Each row is a point on a landscape with many valleys, with its height.
A ball rolls from a point to the lowest of its 2 nearest points, and stops where none of them is lower. Distance is the straight distance between rows; heights are no part of it.
mili: 117 90 112 84 96 95 124 91 83 94 108 130 114 85 76 83 76 112 142 96 98 107 97 100 82 108 107 103 96 111 83 101 96 100 113 130 106 129 74 120 122 112 123 114 136 109 96 94 103 106 105 82 122 60 87 119 95 115 114 95 118 82 98 105 114  h=5.4
migot: 106 82 95 109 109 96 67 81 70 83 110 99 70 140 99 91 100 75 120 79 83 128 111 110 90 91 89 115 85 91 99 88 127 94 87 105 107 128 128 92 106 103 90 106 81 84 92 104 92 117 125 121 97 94 124 98 80 88 112 91 107 108 95 56 120  h=77.4
kibo: 101 102 114 94 83 110 113 83 102 92 111 107 123 107 124 83 116 108 90 105 75 93 85 124 105 97 120 110 71 114 76 99 87 109 119 100 85 116 94 106 84 86 92 93 112 74 89 89 102 123 99 92 115 105 83 111 102 84 103 106 107 98 95 113 98  h=32.8
Sek: 111 130 72 83 111 114 95 97 99 101 81 86 59 83 109 107 96 91 118 85 94 116 115 145 98 121 116 101 121 84 125 116 121 76 99 85 88 54 103 112 60 90 101 94 82 95 103 108 127 85 106 112 62 118 112 98 123 104 91 102 94 111 116 75 111  h=61.2
pusa: 107 127 76 89 86 87 106 108 103 104 97 106 92 101 106 78 78 97 84 112 113 91 144 104 99 110 114 116 100 80 105 83 129 78 74 92 112 87 115 113 78 96 116 98 110 96 127 71 134 93 106 102 84 94 129 110 83 96 106 98 90 109 77 119 105  h=47.0
defu: 84 106 96 109 107 116 79 93 95 113 91 106 82 108 93 100 112 90 92 100 85 110 81 104 94 92 110 99 117 74 99 123 111 94 111 81 125 95 104 98 97 88 97 89 89 114 97 96 116 75 86 124 70 115 99 89 109 112 99 111 115 136 95 99 119  h=76.4
palod: 108 118 77 91 100 109 89 100 91 99 85 102 73 95 109 97 91 87 125 90 99 111 112 130 87 112 95 91 105 90 139 106 108 97 91 100 85 88 104 104 72 88 102 91 94 97 107 104 119 109 116 116 64 126 124 101 105 110 101 89 94 119 101 70 104  h=65.3
sezad: 107 109 114 102 92 75 77 106 90 107 115 89 93 111 83 95 75 107 77 122 112 92 111 88 91 120 68 91 82 79 118 77 117 75 91 119 118 116 104 72 84 95 83 95 98 81 104 101 89 101 113 93 124 110 103 83 69 99 82 88 96 128 80 81 105  h=21.9
Gazut: 126 132 62 76 96 105 85 106 110 112 74 103 87 93 111 91 106 77 108 73 82 127 114 153 120 130 122 88 107 84 116 107 114 74 106 82 102 38 109 115 67 102 96 80 99 98 88 120 137 73 83 106 58 138 113 116 122 90 99 113 63 106 107 91 110  h=56.3
faror: 111 81 110 92 117 120 127 117 99 84 105 90 86 67 88 124 84 94 139 85 114 88 94 95 78 85 109 105 114 129 95 111 90 106 86 101 84 99 80 116 142 105 135 135 88 130 102 118 87 105 119 97 106 40 89 79 105 123 95 98 120 60 114 77 86  h=40.1
sas: 112 99 110 100 101 87 131 77 78 103 106 94 98 87 90 98 76 115 113 126 112 88 117 92 86 113 99 126 94 93 89 81 127 91 66 130 93 123 87 106 92 96 118 127 121 92 121 70 96 121 118 69 129 77 108 115 86 91 105 79 128 97 102 123 122  h=76.3
Zeku: 108 125 96 82 93 90 121 104 99 116 100 106 113 81 98 86 78 114 81 112 98 104 123 99 89 116 117 99 109 86 95 99 117 69 104 101 120 87 87 122 93 100 115 101 120 95 116 80 129 76 90 84 98 79 90 114 96 100 95 110 102 108 92 134 113  h=36.5
dev: 118 132 84 87 112 72 141 89 107 112 92 92 82 51 76 112 70 127 93 110 111 104 129 103 85 130 108 107 127 76 113 110 132 65 92 110 116 77 87 114 73 105 135 101 112 97 126 88 129 78 96 69 97 89 101 112 102 101 85 104 99 111 113 115 120  h=47.1
busal: 100 102 108 90 94 86 90 119 116 95 104 110 98 95 104 106 83 116 100 90 106 97 93 101 102 104 86 87 115 114 114 107 94 105 133 111 90 105 92 93 88 110 100 73 95 126 101 116 89 86 101 96 90 101 88 88 101 100 96 94 123 101 102 78 73  h=43.6
Nofa: 92 99 89 115 119 107 88 121 84 99 101 68 62 120 110 117 88 98 76 110 119 101 127 82 85 92 85 119 110 92 120 72 114 92 76 85 104 74 111 82 91 84 85 118 66 95 111 109 93 99 115 113 97 85 113 67 97 110 64 95 104 110 115 86 102  h=65.7
Tisi: 101 85 119 114 94 98 138 87 94 72 120 123 114 76 79 84 115 106 132 105 93 69 70 105 103 102 113 77 78 139 60 105 47 138 94 101 85 130 77 115 104 99 122 110 132 87 106 95 86 146 106 91 131 113 101 108 120 102 104 90 100 84 89 111 88  h=12.7
miraz: 110 108 100 93 102 87 123 90 112 107 95 95 123 71 101 101 103 114 90 92 94 89 109 87 125 121 98 100 114 107 95 112 112 90 103 113 87 75 75 96 88 112 107 78 118 116 103 91 95 71 93 73 101 120 97 125 120 77 103 105 119 97 114 133 107  h=28.6
kire: 92 139 100 98 108 76 124 100 109 111 95 88 113 49 77 104 102 125 73 130 116 76 111 101 97 134 87 81 99 89 120 115 106 91 87 109 80 94 83 92 87 84 118 111 108 71 118 91 102 107 105 68 105 139 79 94 101 108 69 106 98 115 104 118 111  h=46.9
ratil: 95 99 143 113 103 113 132 102 89 108 95 103 105 82 80 100 74 113 95 140 116 69 76 78 85 110 98 98 104 105 94 117 77 117 108 129 93 137 68 114 105 94 106 121 109 105 115 75 62 124 112 78 137 94 67 96 112 120 97 90 129 97 110 113 114  h=55.4
Zote: 109 86 94 103 115 97 130 115 103 78 103 88 100 59 109 125 103 106 131 77 111 93 108 88 94 91 117 104 103 147 96 96 84 116 86 76 77 79 97 109 130 97 124 115 100 118 109 129 99 109 108 92 112 57 104 89 119 103 97 102 95 59 103 96 60  h=48.7
kes: 87 79 121 108 84 119 83 93 114 106 103 126 137 118 85 74 112 82 106 95 101 101 75 100 111 81 87 73 99 78 98 115 71 107 103 100 124 135 94 104 122 111 92 87 114 105 92 89 103 101 76 129 92 106 100 118 93 121 131 101 96 123 73 125 113  h=58.7
sini: 96 122 106 86 104 112 86 103 68 123 93 93 97 111 80 96 89 112 95 129 90 120 93 109 60 126 91 103 106 73 111 109 111 70 116 109 138 101 90 102 106 88 92 117 99 85 69 109 107 75 78 106 112 100 71 87 96 120 73 119 99 121 103 75 141  h=54.0
mizo: 88 116 95 114 129 95 125 94 104 110 94 72 79 56 75 128 100 119 67 127 111 73 108 90 85 109 89 98 115 76 121 113 114 78 77 106 92 81 88 85 88 77 119 127 85 81 124 93 95 100 115 82 91 113 88 79 100 114 67 102 107 125 121 112 122  h=53.8
bepur: 96 103 120 114 98 89 132 93 110 85 127 87 125 96 107 111 119 128 63 107 93 72 92 88 127 98 111 104 90 138 58 108 82 120 112 96 71 91 81 89 87 96 101 85 114 91 110 85 75 107 107 75 120 114 85 95 125 69 84 105 121 90 103 134 83  h=10.9
fis: 97 112 100 95 114 86 98 109 92 105 104 99 78 64 66 103 84 100 92 119 96 99 97 91 54 103 95 79 98 80 112 106 99 83 97 94 131 109 100 108 126 86 114 147 98 74 100 109 117 99 105 95 110 80 88 77 84 128 72 112 81 111 95 83 117  h=68.0
kip: 97 113 101 82 90 99 77 123 104 99 108 107 90 101 90 107 91 99 107 97 100 102 82 117 80 108 82 79 106 100 124 118 86 94 133 104 105 106 101 95 103 96 101 92 92 103 79 126 99 94 96 108 88 107 84 68 95 118 84 105 102 102 95 54 86  h=45.9
pab: 108 111 94 94 100 92 76 120 100 99 125 91 96 113 86 94 95 96 75 103 95 101 113 104 95 103 94 80 78 87 108 91 101 68 95 87 122 101 106 86 100 98 96 98 99 75 102 107 111 89 106 101 92 101 106 83 77 101 85 108 80 119 74 94 96  h=31.9
sug: 98 126 106 97 82 73 98 99 114 108 106 110 144 100 89 76 102 117 59 109 104 92 107 99 129 121 87 93 86 90 101 98 101 89 114 113 107 105 104 90 79 100 90 70 122 82 107 80 97 86 83 82 98 142 99 121 89 86 101 106 99 126 86 135 111  h=33.5
Lok: 88 106 80 122 125 101 97 107 91 106 101 75 67 95 87 120 106 101 62 112 108 92 113 80 96 97 86 99 106 80 113 95 118 78 69 79 110 67 104 77 95 82 102 119 77 89 114 104 99 85 111 108 86 115 115 79 95 105 63 103 95 125 109 105 113  h=60.4
bepog: 103 96 83 105 122 121 94 104 83 92 86 83 66 100 119 99 101 73 115 81 107 114 135 103 90 93 120 118 110 94 111 98 123 91 67 76 94 76 109 115 119 97 104 124 76 102 110 102 111 92 112 124 73 79 113 96 110 103 103 107 103 87 108 93 106  h=67.5
Zipo: 104 110 84 112 95 81 107 104 142 80 106 96 109 91 109 132 138 118 67 78 79 92 88 102 134 92 133 99 99 139 73 113 97 120 133 83 78 60 104 86 80 96 97 68 102 106 98 110 91 81 98 88 82 111 97 99 127 57 101 107 97 83 119 111 55  h=5.8
Fuba: 96 121 91 100 97 116 90 107 108 103 79 114 86 73 114 99 100 88 116 105 114 90 91 118 95 102 109 73 108 89 129 113 99 113 91 90 77 97 102 108 80 84 111 96 94 109 117 99 121 107 107 122 58 122 106 92 109 116 108 85 99 115 94 101 86  h=69.3
Sasug: 78 101 125 121 109 79 125 94 106 104 109 92 127 89 98 106 122 119 56 120 111 83 93 63 114 118 89 95 96 123 82 103 83 117 102 97 86 100 87 87 115 102 88 107 110 81 99 107 64 104 93 69 141 119 74 89 118 85 81 119 115 88 118 134 97  h=20.5
tuzog: 98 117 112 83 85 118 86 104 91 124 92 94 123 128 122 85 102 108 82 111 82 117 95 118 104 111 98 119 88 85 103 96 114 90 129 105 114 96 102 92 87 89 68 78 96 91 78 98 105 81 74 98 106 115 78 108 107 93 95 116 106 114 102 99 117  h=34.5
Zefez: 89 68 117 114 103 114 146 76 92 88 101 109 98 88 100 106 109 108 136 107 90 79 63 104 106 102 112 104 94 145 66 106 60 144 89 109 73 124 75 117 102 96 114 120 108 101 104 98 68 147 110 84 142 100 87 109 133 98 101 90 117 72 114 104 96  h=20.2
Kiv: 107 91 94 97 87 89 83 98 129 101 100 108 134 137 109 102 129 106 86 73 72 111 89 100 144 79 104 105 91 110 89 100 101 109 138 102 109 91 114 88 96 126 73 57 105 119 79 97 96 74 76 99 83 126 105 125 113 74 126 105 92 92 109 109 81  h=79.4
Neke: 86 72 99 85 105 114 81 84 95 110 100 94 105 122 94 104 130 91 124 77 77 131 89 83 104 108 79 108 116 106 92 104 103 98 107 101 115 102 101 91 138 124 98 95 94 115 56 121 84 85 75 112 111 103 85 110 98 100 108 112 100 80 120 74 113  h=59.6
fugig: 105 105 104 104 85 123 100 121 118 79 90 103 109 78 133 98 107 89 120 106 125 69 107 102 120 84 124 68 86 112 106 102 81 136 58 74 45 89 99 110 107 97 120 94 101 106 130 98 110 119 107 122 71 105 109 101 112 105 120 68 76 90 83 133 58  h=77.6
vomef: 107 82 97 91 82 104 59 114 107 87 114 101 123 171 103 97 120 82 113 77 88 123 104 122 124 72 82 94 82 99 110 90 84 98 128 108 112 102 124 87 111 132 71 66 89 113 75 111 102 94 90 131 74 101 111 105 90 97 123 99 76 95 89 72 81  h=91.7
supe: 98 96 110 104 78 89 79 90 106 98 107 127 120 136 110 87 88 102 109 88 99 116 89 125 105 79 83 120 95 90 104 89 95 107 135 128 110 132 124 101 76 109 76 63 114 114 95 104 106 101 97 108 87 105 117 118 82 92 126 85 115 118 83 95 110  h=43.7
Lobi: 103 87 108 88 117 125 95 109 101 91 104 84 76 91 97 120 88 93 120 89 98 99 93 105 77 88 101 109 121 109 100 120 97 90 103 106 93 93 77 105 127 102 128 121 80 123 85 116 84 88 115 111 87 66 79 73 100 119 89 103 132 84 112 61 103  h=31.8
Rezu: 87 75 124 111 105 113 90 96 87 106 105 103 83 89 64 102 95 81 107 121 107 97 73 64 64 95 93 92 102 89 85 107 81 99 93 107 129 138 97 106 149 99 109 158 92 84 80 110 79 115 96 101 153 71 80 84 82 129 93 105 89 93 95 82 126  h=48.8
Beboz: 83 68 127 120 104 111 122 87 96 96 111 118 88 98 83 102 90 100 106 117 107 88 60 68 85 89 107 104 95 116 64 105 65 127 109 95 112 148 96 113 128 101 106 141 104 93 94 99 74 137 98 96 163 74 75 89 99 118 102 101 104 83 98 96 106  h=38.1
bogi: 100 90 83 108 87 79 51 121 108 87 119 102 111 167 91 101 110 84 96 90 98 111 112 113 137 63 87 97 75 85 114 81 90 93 104 94 126 105 134 82 99 131 63 75 94 99 98 92 112 95 91 118 73 108 143 107 79 95 125 97 58 105 72 90 70  h=88.8
Maz: 103 80 99 99 93 131 77 109 117 72 93 96 115 113 138 105 122 85 128 83 111 95 97 111 124 70 111 80 88 122 114 102 66 135 86 73 60 98 110 100 116 104 99 87 98 104 104 109 94 117 106 130 89 92 104 93 108 96 123 79 69 71 81 103 47  h=81.7
Musof: 113 100 86 97 99 86 118 112 103 80 107 95 103 78 120 107 97 107 110 89 109 85 122 89 107 91 109 102 91 133 106 83 98 116 78 89 70 92 101 103 102 99 115 97 106 108 119 101 106 115 117 90 102 85 121 96 99 91 104 90 98 73 95 106 57  h=55.6
bepo: 88 88 82 112 111 110 83 91 105 105 79 90 73 101 125 125 123 90 107 82 91 113 84 100 113 97 101 99 123 107 108 107 105 115 104 86 80 79 109 91 95 100 91 91 73 118 90 120 93 90 101 111 82 117 103 98 114 84 101 97 106 95 123 85 82  h=49.1
Memun: 106 87 80 101 121 102 78 99 67 88 101 82 59 126 103 98 97 77 124 73 95 130 132 106 91 101 94 121 103 98 106 96 130 88 79 92 107 95 116 102 114 105 97 111 73 97 95 108 100 96 117 123 81 85 122 94 93 102 97 107 107 89 107 60 112  h=72.6
muzi: 115 97 100 96 99 98 109 84 89 98 117 89 105 111 112 89 93 100 89 105 94 99 121 95 99 99 117 129 74 103 77 76 119 87 73 102 99 111 101 101 105 98 99 123 111 77 109 73 104 112 118 86 125 75 113 114 84 81 107 99 101 90 87 125 111  h=68.8
kifa: 98 69 124 97 104 121 129 85 86 93 110 107 100 104 104 104 92 100 124 107 94 101 74 99 90 95 107 122 89 132 66 99 76 123 103 108 91 136 85 114 124 100 106 133 104 96 81 101 72 139 107 84 151 66 72 98 108 104 95 99 113 66 107 92 105  h=29.2
baf: 93 104 134 99 102 126 98 108 99 110 93 96 114 95 100 98 87 107 87 129 109 74 73 104 91 110 80 89 100 97 113 119 76 110 109 119 81 123 73 101 97 82 94 105 87 103 94 93 66 113 116 102 115 113 62 79 108 117 87 92 130 107 102 84 104  h=62.0
sada: 89 71 111 108 92 121 65 90 101 105 101 116 133 133 96 73 123 70 131 92 116 113 96 96 114 82 64 80 98 82 110 92 78 108 84 105 117 131 112 97 124 131 78 85 103 109 87 96 99 116 83 141 95 99 119 121 83 119 143 91 63 104 75 114 106  h=64.1
kisu: 86 102 104 107 104 92 87 116 104 104 104 94 110 95 96 102 112 98 70 114 111 89 101 83 104 104 87 68 90 99 111 96 89 100 98 82 103 101 103 89 112 98 93 109 91 81 99 116 89 103 94 98 107 121 91 76 92 103 79 112 81 105 89 103 82  h=38.2
logeb: 111 114 79 95 72 66 85 109 128 101 95 114 126 153 114 98 115 105 74 89 80 113 104 130 143 81 105 124 71 103 97 84 111 104 135 113 103 88 140 84 63 114 69 56 108 98 89 94 115 91 80 93 77 142 127 130 94 60 124 101 69 98 103 95 85  h=83.0
Boreb: 85 73 102 114 105 96 77 86 79 102 96 109 58 125 88 101 85 86 116 92 116 121 98 67 81 88 88 109 121 80 89 93 119 107 98 99 139 123 111 106 128 115 101 110 86 121 106 101 95 93 100 129 104 66 114 92 76 125 110 93 117 108 95 76 110  h=82.7
Butor: 85 95 86 108 104 122 59 121 89 93 90 88 80 126 116 112 123 81 115 97 105 107 94 108 99 90 88 81 107 99 123 102 87 112 87 74 94 93 113 86 103 87 85 97 75 102 87 119 102 105 96 139 77 119 105 72 105 110 92 98 81 102 98 76 74  h=43.0
napek: 91 107 104 114 114 108 125 96 111 106 100 106 96 61 98 102 102 102 86 114 97 77 92 90 88 95 126 89 108 102 94 115 91 104 96 80 93 94 89 115 103 84 120 120 104 100 114 95 111 105 103 100 95 93 85 92 116 108 92 108 107 108 101 126 105  h=38.3
gagit: 89 110 96 91 105 117 87 115 102 104 94 99 71 93 97 123 97 97 114 100 100 109 78 109 66 104 91 100 127 99 105 117 97 100 132 91 104 85 98 95 108 91 108 112 74 112 66 133 88 91 92 115 87 89 75 65 110 119 76 112 115 93 120 45 105  h=39.6
Ved: 100 104 90 96 96 112 75 95 111 122 75 92 120 135 127 101 134 91 91 82 76 117 90 104 136 88 111 114 102 96 95 97 113 102 123 83 114 72 116 91 96 118 63 67 86 121 72 90 108 63 70 103 86 128 113 127 125 82 124 115 88 95 122 116 100  h=76.2
fikef: 90 87 100 83 108 129 83 94 103 121 97 82 124 123 103 104 145 99 89 85 66 116 90 86 112 104 92 100 105 103 85 112 98 86 102 86 114 73 90 87 138 114 88 100 91 103 50 114 86 58 61 105 108 112 76 109 119 93 98 123 93 86 124 104 120  h=65.2
zesum: 111 79 105 86 106 113 83 111 90 77 113 95 84 107 94 106 89 80 136 80 102 104 98 98 89 82 79 89 95 113 114 104 92 101 88 108 85 122 102 92 121 102 115 109 81 111 97 116 84 109 126 116 95 78 105 76 79 115 103 81 108 87 95 54 83  h=22.4
Ropam: 92 104 88 98 109 124 83 98 100 116 87 98 102 109 107 100 126 84 100 80 76 122 83 105 108 98 119 102 116 88 87 119 108 85 114 76 120 72 101 107 111 108 88 88 91 112 72 106 117 59 70 124 76 113 93 108 120 100 104 125 95 105 111 103 115  h=71.2
Fus: 102 109 104 105 110 108 104 109 119 112 86 82 113 84 113 111 113 103 69 93 98 85 107 77 136 97 113 101 122 104 94 109 110 96 103 91 82 54 82 95 93 113 93 83 97 127 104 88 94 54 95 96 87 115 95 109 126 83 101 107 108 98 115 134 96  h=21.3
nedu: 102 111 120 100 76 112 132 103 106 79 108 124 128 78 116 77 106 107 119 115 109 66 84 128 108 102 113 75 77 129 84 102 52 139 106 108 58 115 88 122 83 87 117 91 124 88 117 92 98 148 112 99 107 115 102 109 118 102 110 86 98 86 75 124 72  h=20.4
ketod: 99 85 106 114 119 85 118 91 99 93 114 80 68 90 105 132 72 126 92 99 111 86 97 91 84 89 96 131 112 114 92 90 114 106 99 115 81 102 91 94 81 85 113 115 86 113 128 96 77 113 132 73 116 65 94 76 98 99 81 82 142 94 123 93 96  h=76.1
fofir: 99 109 105 103 90 125 112 114 115 101 81 111 99 61 117 93 98 90 125 117 130 66 96 98 97 102 117 64 99 95 115 114 101 126 64 89 55 96 88 116 96 89 127 107 99 113 134 93 116 117 116 119 66 111 98 103 116 117 113 72 96 109 97 124 87  h=73.6
Fov: 96 114 116 85 95 116 107 92 80 131 84 92 125 97 109 89 100 113 84 128 87 108 92 102 86 124 99 106 95 89 105 98 107 91 110 116 109 107 80 104 98 87 86 113 107 82 81 92 96 90 73 80 126 105 68 108 106 102 90 115 109 112 112 112 134  h=43.5
Rufe: 96 90 123 110 113 116 147 94 93 104 101 97 107 63 88 107 93 111 97 121 105 76 90 79 82 102 118 99 111 116 79 117 84 99 92 104 91 101 65 118 115 98 124 134 111 106 108 88 95 105 99 82 121 77 74 98 120 111 96 107 121 89 114 129 113  h=46.8
fab: 92 94 95 100 92 105 69 109 79 104 99 103 84 148 99 88 84 85 114 94 105 132 109 101 93 97 96 119 116 73 96 93 119 85 112 94 150 99 115 108 112 119 77 82 92 125 96 98 120 66 88 134 89 78 115 100 89 123 110 114 106 109 85 83 114  h=76.0
zuve: 120 98 62 82 94 64 111 88 109 104 88 108 91 104 109 101 99 101 109 64 78 132 119 118 118 126 100 122 97 115 106 88 122 94 113 110 97 80 126 92 80 111 95 73 110 97 84 121 121 94 97 78 91 124 118 133 96 56 104 106 78 92 119 80 100  h=46.0
rit: 119 99 88 96 90 93 107 103 104 74 117 99 111 112 124 85 102 97 101 93 102 88 130 105 117 83 131 122 72 118 82 76 97 106 80 83 86 99 110 112 102 96 108 97 109 93 122 78 110 120 122 105 99 70 129 112 92 78 119 88 91 76 71 120 70  h=61.6
Rok: 129 109 62 85 93 84 93 103 117 107 66 99 81 104 113 106 107 77 112 56 76 133 114 129 136 123 117 105 110 102 108 102 115 84 117 85 100 32 119 100 69 120 88 70 91 113 80 128 119 67 88 93 77 133 125 127 117 68 112 106 56 86 125 72 92  h=51.9
Zep: 91 109 98 103 116 137 104 100 110 113 87 81 109 79 116 109 122 96 74 103 92 88 98 90 117 95 127 98 106 92 97 116 107 91 80 76 80 62 84 101 100 88 107 107 94 102 104 90 106 75 92 110 79 110 83 99 127 92 94 108 104 111 108 141 112  h=28.9
gika: 115 121 68 95 110 76 114 111 103 95 95 85 64 73 92 102 82 97 86 94 113 96 148 95 96 108 106 106 105 87 118 91 125 80 58 76 109 67 122 100 86 93 125 109 96 93 140 97 129 89 105 91 75 102 139 95 84 101 78 102 73 103 95 101 93  h=54.8
guzo: 100 67 115 96 98 127 71 101 99 79 117 101 96 123 105 98 110 73 118 92 92 103 80 105 100 80 89 87 79 104 96 104 77 106 93 91 97 132 106 89 123 101 99 114 84 89 79 109 82 129 113 125 115 81 99 84 84 107 110 94 88 90 80 66 84  h=30.2
Toti: 90 140 93 107 96 70 114 95 118 108 104 100 122 69 87 88 110 122 54 120 104 82 110 95 118 125 99 89 99 93 94 107 113 88 100 94 95 84 98 92 77 84 111 89 112 73 117 80 104 98 94 75 96 142 92 105 90 89 81 116 96 124 89 139 109  h=40.3
ludo: 119 124 88 88 110 53 140 81 104 93 117 109 88 49 59 107 78 138 111 101 93 92 117 105 82 122 103 100 105 100 93 108 115 81 95 123 109 102 87 112 86 103 138 106 135 91 125 90 123 100 106 58 106 91 104 109 94 98 90 91 111 105 107 106 111  h=55.5
Boba: 111 125 90 85 109 86 105 100 81 114 92 86 74 114 76 102 62 123 94 114 92 125 123 115 75 131 82 112 111 67 118 105 136 58 99 112 144 81 99 95 79 98 95 97 104 86 99 109 120 71 89 88 108 104 89 99 92 105 67 109 88 117 107 72 138  h=63.2
lel: 98 107 72 107 120 102 116 112 99 99 85 86 76 80 118 106 102 86 89 91 112 100 144 93 93 92 128 121 104 102 112 84 119 94 64 66 94 60 116 107 102 87 108 122 87 90 118 107 122 97 108 107 80 81 122 91 100 95 87 110 81 86 109 115 94  h=61.7
firu: 80 95 116 121 97 117 89 92 83 123 90 109 89 108 90 88 97 90 91 130 108 93 76 84 76 93 97 96 111 64 102 107 102 102 98 96 127 128 96 101 106 86 89 106 87 110 110 80 100 100 95 122 103 103 92 94 93 127 106 94 119 141 87 106 127  h=82.5
Dokan: 84 70 91 108 107 100 78 82 105 105 98 95 83 133 109 116 128 94 104 78 85 120 90 75 113 91 79 110 113 108 96 98 108 120 105 99 101 107 116 79 112 114 85 86 80 117 80 111 80 99 94 112 100 110 104 99 98 83 107 96 102 93 122 76 91  h=54.1
kubug: 104 100 111 92 80 112 101 100 92 116 87 119 141 107 110 61 88 100 106 120 115 99 109 107 97 108 84 89 88 84 118 80 89 103 94 130 99 126 93 108 92 100 85 88 117 96 98 88 99 112 91 103 111 107 110 131 85 107 119 86 100 114 78 127 116  h=30.0
pil: 105 125 100 82 85 92 94 105 109 114 100 111 124 111 92 82 85 112 77 99 85 112 108 120 105 114 102 98 97 78 103 108 110 74 130 109 124 90 98 102 80 102 91 68 120 93 98 89 124 67 79 93 90 117 97 114 94 98 99 109 97 128 87 113 120  h=25.1
siv: 100 84 110 113 115 83 136 76 82 105 96 88 85 82 98 124 76 123 114 117 113 90 93 91 86 105 102 138 114 107 84 88 123 112 90 135 82 117 82 106 87 93 108 119 106 114 117 81 79 119 119 61 130 84 88 99 107 95 96 87 146 91 132 111 119  h=81.8
Zabi: 110 120 76 101 103 89 101 118 133 100 89 85 100 109 112 122 117 110 57 84 85 97 105 93 140 91 118 109 103 110 96 104 118 97 123 85 97 46 110 83 73 107 86 73 94 112 99 95 99 60 96 89 77 130 103 104 116 67 94 112 85 93 122 109 78  h=13.5
bovif: 89 79 127 105 79 96 80 81 97 95 106 134 119 128 82 80 87 94 123 89 102 119 75 100 93 83 86 107 98 83 87 96 94 107 121 127 125 150 108 102 106 111 89 87 122 113 90 95 94 109 90 112 106 83 101 118 72 114 135 89 115 122 78 100 122  h=51.1
rina: 97 86 98 106 94 117 52 105 93 88 107 96 98 126 103 87 119 66 111 101 97 105 89 113 103 87 90 73 76 86 116 92 82 100 82 87 99 123 117 82 109 93 86 103 84 76 85 105 97 126 113 129 98 108 118 89 87 108 112 95 72 112 72 76 88  h=36.6
geki: 99 103 104 98 75 96 94 99 111 102 94 119 142 123 130 72 109 100 103 99 109 103 103 123 117 93 83 102 88 102 113 78 80 117 113 127 80 119 118 100 70 100 74 66 115 100 97 98 97 121 95 106 88 122 120 129 92 89 127 88 95 103 82 116 91  h=37.4
nebi: 112 102 77 88 86 59 96 98 105 91 108 115 86 103 102 100 86 107 109 80 96 119 115 111 101 110 82 103 87 112 118 83 112 97 111 108 98 110 133 89 79 103 97 77 109 96 102 119 115 108 100 85 94 112 122 105 75 83 98 92 85 99 98 67 86  h=39.3
kir: 97 111 88 111 76 70 64 121 119 95 102 101 127 163 95 103 115 99 63 101 99 100 98 120 148 74 89 103 77 84 115 86 97 99 124 105 115 96 137 76 70 114 59 57 95 101 104 91 104 94 87 105 63 145 129 108 88 79 119 97 74 117 81 98 79  h=85.8
soru: 87 97 122 121 102 77 103 99 102 101 115 102 119 80 81 94 107 108 67 121 122 77 98 59 104 109 89 69 89 110 84 98 79 108 88 95 100 122 94 94 117 101 100 115 111 79 110 100 79 118 94 77 142 109 90 90 93 102 90 109 96 99 86 134 86  h=29.5
Let: 105 107 94 101 93 65 104 92 99 97 105 106 96 86 88 96 87 114 93 108 110 91 112 96 102 115 72 101 95 92 117 83 117 98 90 124 88 117 107 81 70 95 101 89 111 91 115 96 99 115 113 76 107 128 116 107 75 88 94 85 107 116 95 94 101  h=31.4
kam: 99 94 91 101 117 88 106 116 100 99 103 65 70 96 120 130 80 115 89 102 116 93 123 94 90 95 84 126 119 107 120 85 122 97 85 107 78 76 99 86 76 86 97 111 74 107 121 109 85 100 127 89 100 84 105 75 99 98 73 94 119 96 126 83 90  h=70.8
Mugub: 87 70 115 107 108 123 96 80 86 116 91 106 84 112 101 102 95 86 119 107 112 110 79 71 83 89 98 112 121 88 92 105 108 119 93 101 113 131 96 108 125 105 101 114 92 125 98 90 87 106 97 117 116 78 93 103 93 118 117 95 126 103 109 100 118  h=88.3
zal: 110 110 107 90 110 95 122 112 89 101 103 110 86 61 74 104 72 99 114 113 107 99 102 93 48 98 118 94 102 100 106 110 98 95 102 103 117 114 90 128 135 93 122 151 107 88 104 97 114 106 107 91 115 52 83 86 90 129 90 111 91 85 103 91 110  h=66.9
difas: 101 87 117 98 95 98 107 98 110 101 105 107 126 107 112 97 98 111 102 89 103 95 93 82 121 98 88 100 110 116 97 101 91 112 120 111 93 111 84 96 103 120 94 75 111 128 96 98 79 91 98 92 109 100 87 105 107 88 108 98 124 93 104 116 84  h=37.1
visu: 119 106 102 78 91 84 113 79 101 90 106 127 104 94 101 86 71 119 128 79 87 123 103 121 86 111 109 123 96 109 86 90 117 92 129 124 100 117 96 118 83 106 103 90 130 108 92 97 117 98 102 83 106 80 97 120 95 90 114 96 123 90 99 94 113  h=19.5
Suda: 93 99 116 107 122 120 140 104 85 111 86 93 86 63 85 126 72 101 105 122 112 85 92 93 53 89 120 124 123 93 98 112 92 93 105 115 95 96 79 124 120 88 123 157 96 104 105 95 93 108 110 86 114 48 71 79 116 125 86 106 122 78 136 103 131  h=56.6
Gure: 87 85 93 111 87 96 60 99 81 102 104 121 107 144 82 82 104 75 128 94 106 130 98 107 95 94 76 87 104 68 108 96 99 94 99 104 146 123 126 101 122 126 82 83 98 108 90 103 121 99 83 139 87 98 132 113 75 124 122 106 75 115 69 87 112  h=69.7
Movaf: 86 90 102 109 108 101 74 103 82 109 112 95 93 91 81 88 102 77 93 116 108 108 92 80 71 95 95 78 93 79 96 88 91 85 82 79 140 116 110 97 139 98 89 146 90 71 85 112 106 106 93 110 132 76 98 84 80 120 84 119 67 107 81 96 110  h=58.9
nus: 100 99 103 92 79 117 120 90 103 79 102 110 125 98 139 87 126 105 109 101 87 88 86 130 115 92 129 97 81 131 82 93 64 133 108 93 62 106 99 110 91 87 104 89 112 84 95 100 99 139 104 97 109 108 97 112 121 86 112 95 93 79 87 118 74  h=26.4
Moki: 91 97 103 131 103 87 121 93 123 77 113 95 103 96 111 126 136 126 65 90 86 82 75 89 124 87 119 99 104 146 62 115 83 134 124 83 73 88 95 82 87 83 104 83 100 96 108 107 70 111 106 87 102 109 85 83 125 66 89 96 119 88 119 113 63  h=13.4
Feka: 118 82 113 92 87 103 121 99 90 100 105 126 139 92 88 67 93 99 132 98 116 96 111 88 99 103 83 78 89 107 94 82 89 106 79 128 104 132 82 113 119 115 111 103 133 106 106 90 103 112 101 92 121 76 104 134 83 106 129 84 100 90 81 132 103  h=19.3

For each start below, name the point where the ball stops.
Dokan -> zesum
siv -> pil
fab -> mili
fis -> Tisi
sas -> Lobi
fugig -> sezad
zal -> Fus
